Each row is a point on a landscape with many valleys, with its height.
A ball rolls from a point to the lowest of its 5 nearest points, and stops where none of them is lower. Distance is the straight distance between rows; heights are no part of it.
K610: [ 13 -11  84  11 -26  44  -8 -12]  (h 0.32)
K809: [ 44  12 -83 -18  20  -9   6   6]  (h 2.28)
K608: [ -1  19  34  13  44   5   4 -11]  (h 2.20)
K20: [-14  17  -8 -17  28 -43  -2  -2]  (h 1.35)
K850: [  3   3  95 -15 -39  74 -24 -20]  (h 2.92)
K286: [  1  -7 -10  10 -60   5  -6   8]  (h 1.42)
K372: [-20   9 -45  -1   1 -12   1  11]  (h 0.83)
K516: [-11 -16 -68 -23  27 -39   0 -21]  (h 1.40)
K601: [ 23  11  81 -13 -45  35 -18  -4]  (h 0.38)
K458: [ 20  -8 -24   7 -67  17  -8   0]  (h 1.73)
K489: [-40  -4  40  12  58  17  -4 -30]  (h 3.66)
K702: [  1 -10   3   0 -72  11 -19   3]  (h 0.67)
K562: [-9  6 51 25 25 29 13 -3]  (h 0.28)
K92: [  4  13  11 -15  55 -36   4 -25]  (h 1.90)
K661: [-15  -5  62  31   7  40   9  -5]  (h 2.68)
K684: [ 53   4 -41   4 -55  10   8  18]  (h 7.92)
K501: [-10 -20  95   6 -28  63 -12 -17]  (h 4.09)
K112: [-29   1  46  22  38  32   3 -16]  (h 2.32)
K284: [  2  16  15  -8  49 -23   2 -19]  (h 1.70)
K997: [-15  -1 -46 -24  23 -44  -6 -11]  (h 1.30)
K76: [ 13  -8 -31  18 -49  14   1   9]  (h 3.21)
K720: [ 4 15 40 15  6  0  7 19]  (h 2.74)
K368: [ 25 -11 -87 -25  31 -24   5 -22]  (h 1.78)
K472: [ 7 -1 66 23 -9 28  4 -2]  (h 4.69)
K737: [  8 -38 -81 -16  36 -55  11 -29]  (h 1.59)
K237: [ 13   2  62   6 -32  -1  -5  15]  (h 3.32)
K630: [ 29   1 -87 -23  25 -13   2  -6]  (h 1.92)
K236: [-24  -1  30   7  62   5  -2 -41]  (h 3.04)
K617: [ 10   5  57  18 -10  11   1   9]  (h 4.64)
K738: [ 12   1 -52  14 -25   9   3  18]  (h 0.45)
K62: [-19  10 -35 -10  16 -26  -2   7]  (h 1.13)
K279: [-47 -12  60  28  29  37   4  -6]  (h 3.14)
K780: [  3   6  42   3 -47  -4 -11  15]  (h 0.35)
K778: [-10  16  19   7  -8 -16   5  23]  (h 2.46)
K686: [ -5   6 -17 -23  39 -52   3 -14]  (h 1.47)
K478: [-15   5 -42   6 -12  -8   1  16]  (h 0.30)
K612: [  7   8  56 -16 -64   4 -24   7]  (h 2.01)
K99: [ 62   8 -54   0 -43  -2  10  32]  (h 6.25)
K965: [-12   2   2  10 -32 -11  -1  24]  (h 2.52)
K596: [ -5  -4 -72 -18  24 -17  -3 -11]  (h 1.48)
K425: [ 35  15 -78  -7   2   2   7  21]  (h 2.57)
K168: [-72 -12  79  -8  63   4  -6 -15]  (h 6.95)
K607: [ -5  26  12  -3  25 -20   3  12]  (h 1.62)
K2: [-56  -8  53  15  46  26  -3 -15]  (h 4.16)
K14: [ 49  18 -76 -14  -4  -7   9  30]  (h 2.65)
K758: [-67 -15  92   7  44  20   7   5]  (h 5.61)
K974: [ 24  11 -60   8 -12   9   9  14]  (h 2.15)
K699: [ 40  -2 -31   7 -65  16  -4   2]  (h 3.91)
K619: [-44 -31  84  21  -1  46   2  -5]  (h 4.37)
K113: [ 20 -42 -86 -20  36 -46  15 -34]  (h 1.72)
K176: [-23   9 -19   1 -10 -16   0  20]  (h 1.26)
K631: [ -8 -16 -45 -29  37 -65   3 -21]  (h 1.44)
K907: [ 67   7 -66 -17 -51 -17   5  52]  (h 8.20)
K816: [-16   1 -24  10 -32  -5   0  21]  (h 1.66)

Call two points neighbours if one is among the 5 nearest of the other. Go from one point of each pair to the other, from neighbour to neighbour, staying as low as possible. Name the highest point that can't be avoided.
K562 and K478 => K608
K780 and K478 => K816
K780 and K610 => K612

For each start below, name the point where the ball stops.
K458 => K780
K489 => K562
K113 => K478
K92 => K478
K286 => K780
K2 => K562
K284 => K478
